Each scene shows the same named points in several views. A view is turned or mirrored, and shifted as a whole, has a little noise and may leave points out.

Scene 1
View 1
taf: -24  -23  6  -11  -5  -11  -6  3  -8  -2  22  -21  15  8  -6  15  -8  -1  4  5  1  2  -11  -1  1  -1  13  8  5
pobu: 18  13  -17  -6  -11  -14  11  -13  -27  -20  -8  -20  1  -6  -13  20  -11  -9  2  -15  32  15  1  4  8  15  2  12  -16
sizer: -31  -22  -14  17  -8  -13  -4  8  9  -5  20  -15  9  19  -6  -3  0  13  4  3  -10  -10  -25  -5  -13  1  12  12  7
pim: -10  25  18  -4  18  -13  6  3  -17  -15  29  -38  -8  -14  -2  19  -39  -19  9  -27  -3  22  -5  12  3  8  10  22  -21
pumug: 15  19  -24  4  -7  -15  15  -12  -20  -20  -9  -20  -1  -5  -11  12  -11  -10  1  -22  28  12  -4  7  2  14  4  17  -15
bek: -8  -16  20  -41  -3  -10  -9  -5  -40  -6  25  -25  7  -15  -1  42  -21  -16  5  -4  21  16  8  -6  23  9  19  4  -7
Ros: 13  41  13  -9  11  -7  7  -13  -10  -5  -2  -46  12  -5  -11  5  -23  -34  20  -37  17  26  3  27  -2  -2  -25  28  -25
nup: 18  22  -16  -4  -8  -15  16  -14  -23  -20  -10  -26  0  -8  -9  15  -14  -16  5  -23  33  21  -3  8  5  16  -1  14  -17
gefab: -16  -10  7  -10  -1  -9  -8  1  -12  -5  18  -25  10  4  -7  15  -13  -7  11  -7  3  10  -7  2  2  0  5  14  -3
bugag: -3  15  23  -21  8  -6  -5  -6  -15  -1  16  -44  17  -3  -7  15  -24  -27  17  -22  9  21  2  17  4  -2  -10  17  -16
bona: -35  -12  16  5  5  -3  -12  9  14  13  25  -35  26  21  -6  -10  -9  -9  19  -9  -19  1  -15  15  -17  -18  -7  21  5
Vom: -1  -4  -23  7  -14  -14  7  -6  -10  -13  -3  -17  7  9  -12  6  -1  -1  1  -7  17  3  -11  2  -2  8  4  9  -3
lavi: -22  -12  -20  22  -8  -15  3  3  8  -8  10  -15  7  18  -8  -8  0  8  3  -2  -4  -8  -23  0  -15  2  8  15  5
zovo: -34  -18  2  5  1  -20  3  12  -16  -18  43  -10  -13  -3  -3  21  -19  12  -2  2  -12  0  -18  -12  0  12  40  4  -2
vipe: -11  22  -2  11  9  -13  7  -2  1  -9  16  -33  5  4  -10  -1  -19  -10  12  -22  -2  9  -12  13  -11  1  -2  21  -11
zas: -11  -10  -6  -8  -6  -20  6  2  -27  -21  24  -12  -12  -9  -3  30  -23  -1  -2  -3  10  8  -7  -9  8  20  31  6  -10
dalo: -4  17  30  -25  8  -5  -7  -6  -13  3  19  -47  19  -3  -5  13  -24  -31  21  -25  9  25  5  19  5  -8  -12  21  -14
puf: -36  -11  25  -11  9  -11  -8  10  -7  -2  42  -29  8  1  1  14  -25  -5  12  -5  -17  7  -9  2  -1  -4  18  10  -6
vob: -7  -22  18  -38  -7  -12  -10  -2  -40  -4  25  -23  9  -11  -3  42  -19  -10  4  -3  19  18  4  -6  20  6  16  4  -5
buv: 12  15  -15  -6  -7  -14  11  -12  -20  -18  -8  -24  3  -6  -12  14  -12  -12  3  -18  29  17  -3  6  4  12  -1  14  -15
View 2
pobu: -25  8  4  24  -6  21  18  -13  11  2  7  0  0  3  -8  -4  1  2  -22  -7  -16  -10  16  28  -1  9  -7  3  -26
bek: -17  -6  25  -20  -16  15  2  -21  30  24  8  15  -15  29  18  -12  -19  -5  -6  -9  3  -27  23  24  -8  24  -5  -19  -31
dalo: -11  -17  0  12  0  1  -21  6  24  -3  14  -2  14  31  25  -7  -18  -19  2  -7  23  2  32  31  -24  14  -8  -14  -18
nup: -19  7  0  35  -3  18  21  -5  15  -2  12  -3  6  2  -4  3  1  -3  -24  -5  -16  -5  18  30  -3  6  -5  0  -20
vob: -19  -8  26  -27  -17  16  2  -24  25  24  5  15  -15  33  16  -16  -15  -1  -3  -8  4  -28  18  23  -7  21  -8  -15  -35
lavi: -21  11  2  -4  17  -18  6  -20  -20  2  -6  -12  2  -29  7  4  5  16  27  -7  11  -12  -9  16  -9  -8  -28  10  -29
vipe: -10  2  -2  22  13  -17  -2  4  3  -4  16  -9  11  -15  17  13  -1  -6  13  -2  12  -4  13  28  -13  -5  -9  -3  -22
bugag: -11  -13  1  12  1  2  -13  2  20  -1  17  -2  11  27  24  -4  -16  -20  1  -7  17  -2  27  30  -20  14  -6  -13  -18
bona: -12  -9  -2  -13  22  -29  -29  -6  -12  -5  1  -19  16  -2  30  -4  -11  1  44  -10  35  -4  3  19  -26  -2  -28  -1  -25
buv: -20  7  4  27  -2  15  14  -7  9  0  7  -5  5  1  -4  -2  3  -2  -20  -4  -10  -5  16  29  -3  5  -8  3  -24
sizer: -19  8  9  -16  13  -22  0  -22  -19  7  -5  -12  -2  -25  13  4  5  13  36  -5  13  -21  -11  14  -7  -7  -25  6  -33
taf: -19  -2  16  -24  2  -9  -3  -22  -1  14  2  -3  -3  1  18  -9  -8  6  25  -9  16  -23  2  16  -12  4  -20  -3  -33
zovo: -11  13  27  -28  -4  -23  11  -22  10  30  8  11  -24  -24  22  15  -3  7  26  -6  13  -35  3  19  -3  0  -8  -10  -40
pumug: -21  9  1  30  -2  15  20  -9  8  -2  10  -4  4  -5  -5  0  3  -1  -18  -7  -14  -8  13  30  -1  1  -5  4  -24
zas: -14  10  23  -10  -9  0  17  -18  17  25  10  14  -18  -8  11  8  -2  5  0  -5  -4  -33  9  22  1  6  -4  -9  -36
pim: -4  2  11  15  -1  -13  -3  8  30  9  28  9  -1  2  27  16  -15  -18  2  1  12  -11  31  33  -13  4  5  -20  -23
View 3
buv: 11  8  10  2  11  -4  -15  -1  19  10  14  8  -7  9  -4  -9  -4  17  9  0  -7  6  -29  8  -10  -18  -23  -7  -10
puf: 24  -1  -19  8  18  -23  29  -9  24  18  1  21  -13  14  -12  -27  0  -18  6  18  -24  -10  16  19  9  2  20  18  -2
bek: 20  15  -19  0  47  -32  18  -13  39  -1  5  14  -2  -9  -4  -17  13  -7  -3  3  6  -12  -6  23  -11  -25  -3  11  -10
pumug: 8  7  13  0  4  1  -21  1  23  14  15  5  -6  9  -4  -7  -10  18  11  -6  -12  6  -33  9  -10  -20  -24  -8  -11
Ros: 21  21  12  32  18  -17  -19  29  -12  19  1  19  -15  31  -1  -32  5  10  18  16  -3  -3  -25  -2  -7  -18  -11  -18  -7
vipe: 18  1  6  13  -6  -5  0  7  4  26  3  14  -14  28  -10  -24  -12  2  15  14  -29  -2  -9  3  6  0  1  -1  -7
pobu: 11  9  10  -3  14  -4  -15  -3  27  7  15  10  -4  6  -4  -8  -6  18  7  -6  -4  4  -31  13  -13  -26  -28  -6  -14
pim: 19  7  -12  12  19  -24  -3  20  20  32  -11  10  -5  19  -7  -33  10  -20  8  16  -21  -11  -12  1  -3  -15  5  -3  -8
sizer: 14  -20  1  -6  -13  3  28  -32  20  13  19  21  -19  19  -21  -8  -25  6  13  6  -36  2  14  23  10  16  10  22  1
lavi: 11  -16  9  -1  -19  10  21  -26  19  15  22  20  -20  19  -18  -8  -27  14  15  7  -35  6  4  17  8  13  5  16  0
nup: 9  10  14  3  11  -3  -22  7  20  10  11  7  -7  10  -3  -9  -5  17  10  -3  -5  6  -34  6  -12  -23  -27  -10  -13
bona: 22  -4  0  25  1  -10  33  -13  -9  12  15  35  -30  36  -16  -26  -19  1  17  26  -23  -4  23  16  17  18  23  18  7
vob: 18  12  -19  0  47  -32  22  -16  38  -7  11  15  -5  -9  -5  -16  10  -4  -4  4  8  -10  -1  26  -9  -22  -6  11  -8
zas: 12  -7  -14  -18  16  -11  8  -16  50  15  6  4  3  -5  -9  -10  -2  -9  3  -3  -20  -1  -10  19  -5  -14  -8  9  -12
gefab: 18  4  -6  8  17  -14  18  -13  20  7  12  19  -15  12  -8  -18  -6  4  7  10  -9  -6  2  18  0  -4  2  14  -6
Vom: 9  -3  10  -2  -1  8  3  -19  22  8  21  12  -15  11  -10  -5  -18  19  12  -2  -17  8  -15  17  -5  -2  -13  6  -7
taf: 18  4  -6  6  22  -15  27  -24  20  -2  16  22  -16  8  -9  -14  -6  7  5  8  -4  -3  6  26  -5  -4  2  15  -3
View 4
nup: 14  10  -30  -4  -23  -14  -14  -27  -14  -19  -15  -9  -14  37  -14  -31  -15  -10  -17  4  1  4  43  -19  6  -7  31  33  -5
lavi: -6  -5  13  -10  -10  -12  1  -12  -10  -17  30  10  30  12  -22  -30  -5  -11  7  5  10  -4  22  26  5  -22  30  8  -2
sizer: -9  -10  20  -12  -4  -11  6  -3  -11  -8  35  12  33  6  -19  -26  -9  -13  12  5  5  -8  17  33  2  -19  25  7  -2
bona: -12  -7  20  -4  -2  -16  7  15  5  -11  31  5  31  -5  27  -7  2  -2  2  -3  15  -7  15  12  16  -11  5  1  -4
Vom: 4  -2  -7  -11  -18  -14  -9  -16  -13  -16  11  0  6  24  -21  -32  -7  -10  0  5  2  -8  30  10  4  -15  36  21  -1
Ros: 4  16  -24  10  -20  -21  -5  -11  4  -15  -17  -12  -11  23  33  -12  -9  0  -26  -4  18  8  40  -41  20  1  12  26  -7
bek: 24  -18  -10  -11  -1  3  -9  19  -21  11  -12  -24  -15  24  -10  -16  -22  -4  8  -10  -40  -4  29  -13  -6  2  3  30  -2
zas: 12  -5  -4  -6  -1  4  -2  -3  -31  7  4  -14  5  30  -35  -30  -32  -15  4  -3  -26  12  32  6  -8  -12  18  27  -6
bugag: 7  0  -14  3  -9  -13  -6  9  -2  -5  -11  -17  -6  17  27  -7  -9  -1  -12  -8  -2  1  30  -25  14  3  4  23  -6
dalo: 7  0  -12  4  -8  -16  -5  13  4  -4  -12  -18  -8  11  34  -4  -9  2  -13  -12  1  -1  31  -30  14  5  -4  22  -4
taf: 5  -18  11  -10  -1  -7  -1  13  -11  -2  17  -5  13  11  -8  -19  -12  -7  10  -4  -14  -8  20  16  -1  -10  12  15  -3
pumug: 12  8  -23  -4  -20  -15  -13  -29  -16  -17  -6  -5  -7  39  -17  -36  -13  -14  -14  4  1  2  42  -10  7  -10  37  30  -5
zovo: 1  -8  15  -5  9  8  11  4  -27  12  23  -10  27  17  -36  -27  -34  -17  12  -3  -25  17  23  19  -12  -17  9  15  -6
gefab: 6  -9  4  -6  -5  -9  -3  6  -9  -5  9  -7  5  16  -1  -17  -13  -7  1  -3  -8  -3  24  -2  4  -6  11  20  -4
buv: 11  5  -23  -3  -20  -14  -15  -20  -12  -17  -10  -8  -10  33  -12  -29  -13  -10  -14  2  -1  -1  39  -13  8  -8  32  30  -2
puf: -3  -8  15  -3  12  -2  10  19  -12  11  18  -15  20  6  7  -11  -25  -7  8  -10  -14  12  22  1  1  -10  -8  11  -8
vipe: -5  13  -5  3  -9  -15  7  -14  -3  -10  10  -2  17  16  8  -21  -15  -10  -13  2  17  14  33  -9  14  -13  16  14  -8
View 5
vipe: 25  -14  -8  -15  -16  2  -5  5  -21  -7  4  -7  -1  -12  -2  7  -11  14  -7  -7  5  9  -2  20  7  -18  5  -20  -10
zovo: -22  -18  -18  -11  -20  -30  -42  13  4  -18  -24  5  15  -19  1  6  -27  34  -6  -25  2  -2  7  -3  26  -38  -15  -22  12
gefab: 6  -11  -2  -1  2  -13  -14  15  -15  -11  -9  -1  14  -7  -1  11  -21  12  6  -7  4  5  14  -1  20  -21  5  -2  2
taf: -1  -18  4  -3  2  -21  -21  14  -7  -14  -17  -6  17  -6  -3  7  -27  13  4  -8  3  8  16  -4  15  -24  -7  -3  14
dalo: 27  2  -18  -7  12  3  2  4  -50  7  12  -11  10  -11  -3  12  -18  0  10  5  -7  2  3  -2  32  -10  20  15  -1
bona: 28  -36  9  -15  -11  -21  -15  9  -24  -5  -6  -30  7  4  -7  -6  -25  -5  3  0  -6  25  14  6  3  -10  -16  -5  21
nup: 17  12  0  7  10  16  8  15  -8  -11  0  19  5  -20  11  26  -8  23  -1  -8  20  -4  2  21  19  -24  31  -12  -33
bek: -16  8  -17  8  21  -16  -19  15  -22  -9  -13  15  25  -19  2  24  -28  19  10  -8  -2  -11  13  -22  46  -31  17  16  8
pobu: 8  13  4  9  13  12  3  18  -4  -16  -8  20  10  -20  8  28  -11  24  0  -8  22  -5  6  14  19  -31  30  -8  -30
Ros: 40  7  -10  -7  6  20  20  6  -45  6  19  -4  0  -15  -1  18  -6  4  6  3  3  4  -5  19  20  -7  33  1  -24
pim: 12  0  -36  -15  -12  -2  -8  2  -42  0  14  0  1  -23  -2  15  -14  23  -1  -12  -9  -3  -11  5  34  -23  13  -7  -9
vob: -15  9  -11  9  26  -17  -19  18  -20  -12  -16  13  25  -16  6  24  -30  19  11  -5  1  -8  18  -24  41  -28  14  18  10
Vom: 10  -8  15  -1  0  -1  -7  21  7  -19  -15  10  9  -8  3  17  -15  21  -1  -6  19  5  12  17  4  -24  9  -21  -14
bugag: 23  0  -12  -6  10  2  1  8  -44  4  9  -6  8  -11  -2  15  -17  3  10  1  -5  0  1  -1  28  -9  19  9  -5
puf: 0  -20  -18  -12  -19  -23  -29  6  -20  -8  -7  -10  8  -12  -4  3  -24  22  -4  -16  -8  5  3  3  23  -27  -12  -16  13
buv: 16  10  3  5  7  13  5  14  -9  -13  -3  14  6  -17  5  27  -11  22  0  -6  20  -2  4  15  16  -24  26  -9  -28
zas: -17  0  -15  2  -4  -12  -25  13  1  -19  -17  16  14  -23  3  18  -21  35  -2  -17  9  -8  5  -2  27  -37  6  -13  -3
View 6
taf: -4  -13  11  -8  -14  19  10  15  17  -4  26  -6  17  9  -5  -10  14  9  3  10  8  -12  -2  8  4  18  -7  7  -3
Ros: -31  -15  -17  -31  13  -3  -25  -1  2  31  -20  -10  2  23  3  -6  -26  -20  24  -10  13  -22  -27  9  1  15  8  -40  3
puf: -3  -24  3  -17  -20  10  14  13  1  12  31  0  13  -5  -2  5  21  -12  -4  22  13  -11  -5  7  -8  11  -8  -8  1
pim: -15  -27  -8  -31  6  0  4  6  -18  26  17  -10  -2  -1  12  9  -3  -26  -2  15  9  -11  -13  2  -20  11  1  -37  -7
nup: -33  4  11  -17  27  11  -21  16  13  3  -4  -24  0  15  15  -29  -30  -2  22  -6  0  -4  -9  12  2  7  10  -35  -16
sizer: 9  -18  9  -17  4  17  23  16  13  -12  33  -22  10  15  0  -1  10  20  -7  -9  6  1  13  3  -3  33  -16  23  -10
gefab: -9  -11  9  -14  -7  13  0  9  13  3  14  -5  11  13  -3  -11  4  -3  7  12  8  -13  -7  11  5  16  -4  -4  -1
bugag: -25  -15  -9  -22  -8  3  -15  2  6  24  -5  0  8  12  -4  -4  -4  -16  18  9  12  -23  -23  10  0  10  2  -29  6
pumug: -25  4  10  -17  26  11  -13  19  16  1  4  -28  0  17  15  -28  -26  3  19  -7  -4  -4  -3  9  2  11  9  -28  -21
lavi: 4  -15  9  -17  11  15  14  16  11  -12  28  -27  8  22  3  -7  0  23  -3  -19  6  0  10  3  -4  34  -11  15  -14
pobu: -30  13  21  -8  29  14  -16  24  18  -9  6  -29  2  9  19  -38  -25  3  20  5  -6  -1  -6  16  4  2  10  -34  -25
zovo: -1  -13  25  -7  -5  18  27  24  2  -8  49  -15  10  -12  12  -10  21  0  -14  28  1  4  12  9  -12  7  -6  -8  -15
vob: -24  4  21  2  -26  18  -8  15  23  -2  19  6  15  -8  -1  -31  13  -10  14  40  7  -17  -12  20  11  -5  7  -19  2
zas: -15  2  24  -5  4  15  6  26  13  -9  33  -14  5  -7  15  -27  4  -5  3  25  -2  4  5  12  -5  1  4  -23  -19
bek: -25  1  22  -1  -23  14  -7  15  19  4  16  7  15  -9  2  -28  12  -13  15  42  4  -15  -15  18  8  -7  8  -26  -2
Vom: -13  -2  14  -14  14  15  -2  17  18  -8  15  -27  9  18  7  -23  -11  15  11  -8  1  -2  2  9  4  23  -3  -3  -15
bona: 6  -33  -12  -28  -16  7  13  0  7  12  16  -3  15  24  -16  15  15  6  -2  -10  18  -16  -5  1  -1  37  -17  20  7
dalo: -26  -15  -10  -22  -13  2  -14  0  5  30  -7  7  13  14  -8  1  -5  -21  17  12  19  -29  -26  9  3  14  1  -27  9

Which points are out of place in each view (at most two, in the order of its rows)? Write - if all are in place.
view 1 -> -
view 2 -> -
view 3 -> taf
view 4 -> -
view 5 -> puf
view 6 -> pim, pobu

Scene 2
View 1
vib: 14  2  -19  -3  4  14  -5  10  0  -4  -12  -10  2  2  -11  -2  -15  14  -1  -12  -15  -17  6  13  3  30  -1  15  8
vas: 25  -8  -13  -5  24  6  11  8  -22  -3  -1  -12  12  -26  8  12  -20  16  -3  -28  -13  -5  -10  22  13  8  3  -3  14
zut: -3  0  -3  4  -8  12  -5  10  -3  4  -14  5  2  10  -12  -21  -31  7  25  8  -20  -6  5  -5  8  11  1  16  -5
pel: 7  -4  -3  4  0  10  3  10  -12  9  -9  4  7  1  -4  -11  -31  7  16  -3  -16  -5  -1  2  11  7  3  14  2
tam: 2  -1  6  -3  7  7  -10  8  -10  -8  -21  5  0  -1  -3  -19  -27  13  16  0  -18  0  0  1  15  11  16  -4  -3
Tusel: 13  23  -9  9  2  6  -5  4  15  -7  -5  -4  24  -7  -17  2  -20  11  21  -18  -8  -35  12  24  -5  2  -19  10  16
tun: 5  10  3  -3  9  8  -13  5  1  -15  -22  2  6  -4  -6  -12  -23  12  15  -7  -16  -13  4  9  9  12  9  -5  3
gitu: 10  4  -8  -2  6  10  -6  7  -3  -6  -14  -1  6  -2  -8  -8  -20  12  8  -7  -14  -13  4  11  6  18  0  8  6
nif: 9  -6  8  -1  17  4  2  5  -20  -3  -9  5  11  -23  9  -8  -32  10  18  -9  -16  3  -9  6  18  -8  16  -9  4
rom: 16  -10  -26  -11  10  15  -5  11  -12  -2  -14  -13  -6  2  -4  -2  -13  16  -13  -12  -17  -7  1  12  9  37  5  11  5
nuga: 15  8  -17  9  -1  8  7  9  3  9  1  -7  21  -4  -12  5  -24  9  17  -16  -10  -26  6  19  -2  8  -19  23  15
Lefi: 17  9  -3  13  8  1  19  6  -7  9  9  0  35  -25  -1  7  -34  7  27  -22  -5  -22  -1  21  2  -23  -21  11  20
View 2
tam: -36  11  5  14  -2  2  -2  -13  -9  14  24  10  -3  16  -6  8  6  21  19  -19  -20  -3  2  -5  7  24  0  7  -4
nif: -18  13  -4  17  -2  -11  0  -8  0  8  8  22  1  13  -8  6  11  15  18  -18  -18  -11  -12  -7  -7  19  3  -2  -21
zut: -22  14  -10  9  -9  11  -8  -17  -12  26  18  1  -4  12  -5  9  -9  23  18  -14  -20  13  -1  -4  -4  16  -13  10  -5
nuga: 12  27  -20  8  -1  18  -17  -16  -7  31  10  3  -3  5  -9  -6  -11  18  18  -3  -8  12  -4  -9  6  -5  -30  16  -15
vib: -13  23  -4  11  5  12  -19  -14  -13  18  23  0  -3  3  0  -7  -6  15  23  -3  -9  0  8  -21  19  -1  -25  21  5
gitu: -16  20  -2  13  2  11  -9  -13  -10  20  19  5  -2  9  -5  -2  0  18  21  -10  -11  0  5  -12  14  5  -15  16  -4
tun: -27  18  5  14  3  10  2  -16  -8  15  23  10  -2  18  -9  -5  7  22  19  -14  -12  -3  6  -4  17  9  -5  9  -8
pel: -28  12  -4  10  -9  4  -11  -13  -10  18  15  3  -3  10  -1  13  -5  18  19  -16  -24  4  -4  -7  -3  26  -10  7  1
Tusel: 7  31  -12  9  5  27  -8  -23  -7  32  18  5  -3  11  -11  -16  -5  22  19  -3  0  13  5  -7  22  -13  -28  18  -14
Lefi: 27  26  -28  7  0  6  -8  -13  5  28  -4  20  -1  8  -16  -3  -3  15  16  -7  -6  6  -19  -1  -12  -4  -18  3  -41
vas: 9  22  -7  15  10  -14  -16  -3  2  2  3  23  -2  0  -3  -7  5  2  20  -5  -6  -23  -10  -27  6  2  -15  10  -17
View 3
gitu: 3  7  3  12  3  -2  -17  -10  -3  -2  24  -2  3  21  -4  -5  6  -12  -1  -24  0  -1  -14  0  -2  5  8  -13  -6
pel: -9  -5  -1  12  7  2  -3  0  4  8  29  14  -16  20  -4  -5  10  -4  10  -20  5  6  -18  28  -3  -14  18  -7  12
vas: 0  3  12  10  -12  -10  1  13  -7  -19  23  3  10  -13  11  14  -11  -11  -20  -15  -8  -1  -8  24  -16  3  16  -5  -2
nuga: -1  4  19  0  -5  -24  5  0  -4  7  6  -8  -7  2  -13  -4  -3  2  16  -6  -7  -3  -19  -1  -6  -2  6  -2  -5
Lefi: 0  9  32  -1  -16  -31  19  6  2  5  12  -2  -7  -19  -8  -9  -8  6  9  4  -13  -12  -15  29  -7  -14  7  8  -16
nif: -5  2  10  14  -4  -1  1  4  7  -4  39  18  -6  0  5  -5  3  -8  -11  -16  -4  -3  -10  48  -6  -19  18  0  -3
tun: 1  11  4  15  3  -1  -16  -13  5  0  33  7  -4  21  -5  -15  11  -10  -1  -24  0  -5  -9  18  3  -10  8  -8  -9
zut: -8  -1  2  11  10  0  -6  -8  6  16  28  11  -20  29  -12  -16  13  0  23  -21  5  4  -20  18  2  -15  12  -8  8
vib: -1  1  3  7  3  -6  -12  -2  -6  -2  15  -5  1  17  -5  4  3  -8  6  -22  0  3  -16  -7  -5  10  11  -12  2
rom: 0  -2  -5  10  7  0  -18  0  -9  -6  19  -2  4  25  -1  10  4  -14  2  -27  4  9  -16  -10  -7  14  14  -17  9
Tusel: 6  17  22  1  -9  -26  -2  -15  -1  4  12  -12  -1  4  -14  -16  0  -2  9  -8  -10  -15  -14  -3  1  -2  0  -3  -22
View 4
Lefi: 38  -7  -2  11  16  14  0  -8  -24  -9  22  -24  -24  16  26  17  3  -11  8  14  -42  -5  -6  -12  -17  15  12  -5  25
tam: 19  32  -20  9  7  -13  30  12  -17  0  8  4  8  -6  26  -14  10  -16  -3  -3  -12  -13  21  -23  4  13  7  24  -9
gitu: 31  18  -10  0  3  -5  9  -2  -18  -6  2  -5  5  3  19  11  2  -10  -4  -4  -19  8  9  -12  -4  17  11  15  -16
pel: 30  19  -16  4  11  -11  26  2  -11  1  14  5  3  5  25  -5  -5  -17  -4  -3  -10  -12  13  -14  2  19  12  20  -1
Tusel: 40  2  0  2  14  0  -10  -4  -26  -12  5  -17  -6  22  27  28  8  -12  -6  6  -36  18  -10  -6  -14  11  17  4  -11
vib: 37  17  -5  -8  -1  -3  7  -8  -18  -8  0  -5  8  -1  17  21  -2  -4  -6  -8  -14  17  12  -10  -6  25  11  16  -18
zut: 35  17  -11  -1  19  -18  21  4  -10  -1  9  9  6  17  26  0  -10  -21  -10  -1  -7  -9  5  -9  4  18  17  21  -13
rom: 30  24  -10  -9  -13  3  15  -11  -19  -6  1  -4  9  -17  13  14  -3  0  -3  -14  -7  15  23  -14  -3  30  5  21  -17
nuga: 46  -2  3  -9  12  0  -3  -15  -13  -6  13  -7  -6  21  20  26  -16  -9  -7  1  -21  8  -5  0  -9  28  19  7  -3
tun: 26  22  -16  8  12  -12  11  10  -20  -7  -1  -5  7  6  28  3  14  -16  -5  -1  -25  3  7  -18  -4  8  11  15  -19
vas: 24  14  -9  6  -13  20  13  -8  -26  -8  10  -23  -12  -20  16  12  12  0  12  -4  -30  4  23  -24  -15  22  -1  7  12
nif: 23  21  -19  17  9  2  22  8  -22  -1  15  -10  -8  -6  28  -9  15  -16  8  3  -28  -17  17  -26  -5  11  4  11  12
View 5
rom: -36  -24  -27  23  -3  -9  5  -11  -6  14  1  2  -6  -24  2  0  4  -13  22  -12  0  8  -4  -21  -26  -5  17  5  -7
Lefi: 8  27  -31  20  -3  14  20  -3  18  -7  -9  -9  -18  6  1  -5  -14  19  -3  -15  1  -3  -21  9  6  4  12  -6  0
gitu: -21  -8  -21  29  0  -4  -5  -12  -6  7  -6  -12  -9  -17  6  -2  -7  -6  8  -17  -5  5  0  -10  -14  0  22  3  0
vas: -20  -2  -26  24  -14  3  28  7  6  2  8  5  -24  -12  -2  2  -6  8  15  -16  11  -3  -21  -13  -27  4  1  -10  -12
tun: -20  -5  -15  39  1  -3  -13  -5  -13  5  -8  -19  -14  -21  12  2  -19  1  1  -24  -6  3  7  -9  -21  5  26  -4  -2
pel: -26  -1  -17  23  15  -5  -16  -5  -7  11  -1  2  4  -7  6  -4  -9  7  14  -20  -6  12  0  -9  -19  7  33  -11  11
tam: -26  -2  -10  37  9  -6  -19  0  -14  10  0  -7  -7  -14  11  1  -16  6  8  -25  -6  9  7  -12  -28  11  30  -14  5
nuga: -6  5  -35  17  -2  6  7  -19  12  2  -14  -10  -8  -6  2  -5  -2  -3  5  -9  -4  4  -11  2  9  -5  20  10  0
zut: -20  0  -20  24  17  -7  -27  -14  -8  12  -10  -6  7  -7  9  -8  -9  2  9  -20  -13  12  5  -3  -9  3  39  -4  14
Tusel: 2  8  -31  29  -10  7  6  -19  6  -5  -21  -28  -19  -14  9  0  -11  -4  -7  -16  -8  -1  -5  4  10  -6  20  13  -5
nif: -17  10  -11  33  6  2  -2  13  -4  3  6  -1  -13  -4  5  0  -21  21  7  -27  2  2  -9  -9  -31  15  19  -22  3

Which points are out of place in each view (at most two, in the order of its rows)? Write - if all are in place.
view 1 -> pel
view 2 -> zut, Tusel
view 3 -> gitu, rom
view 4 -> tam, nuga
view 5 -> -
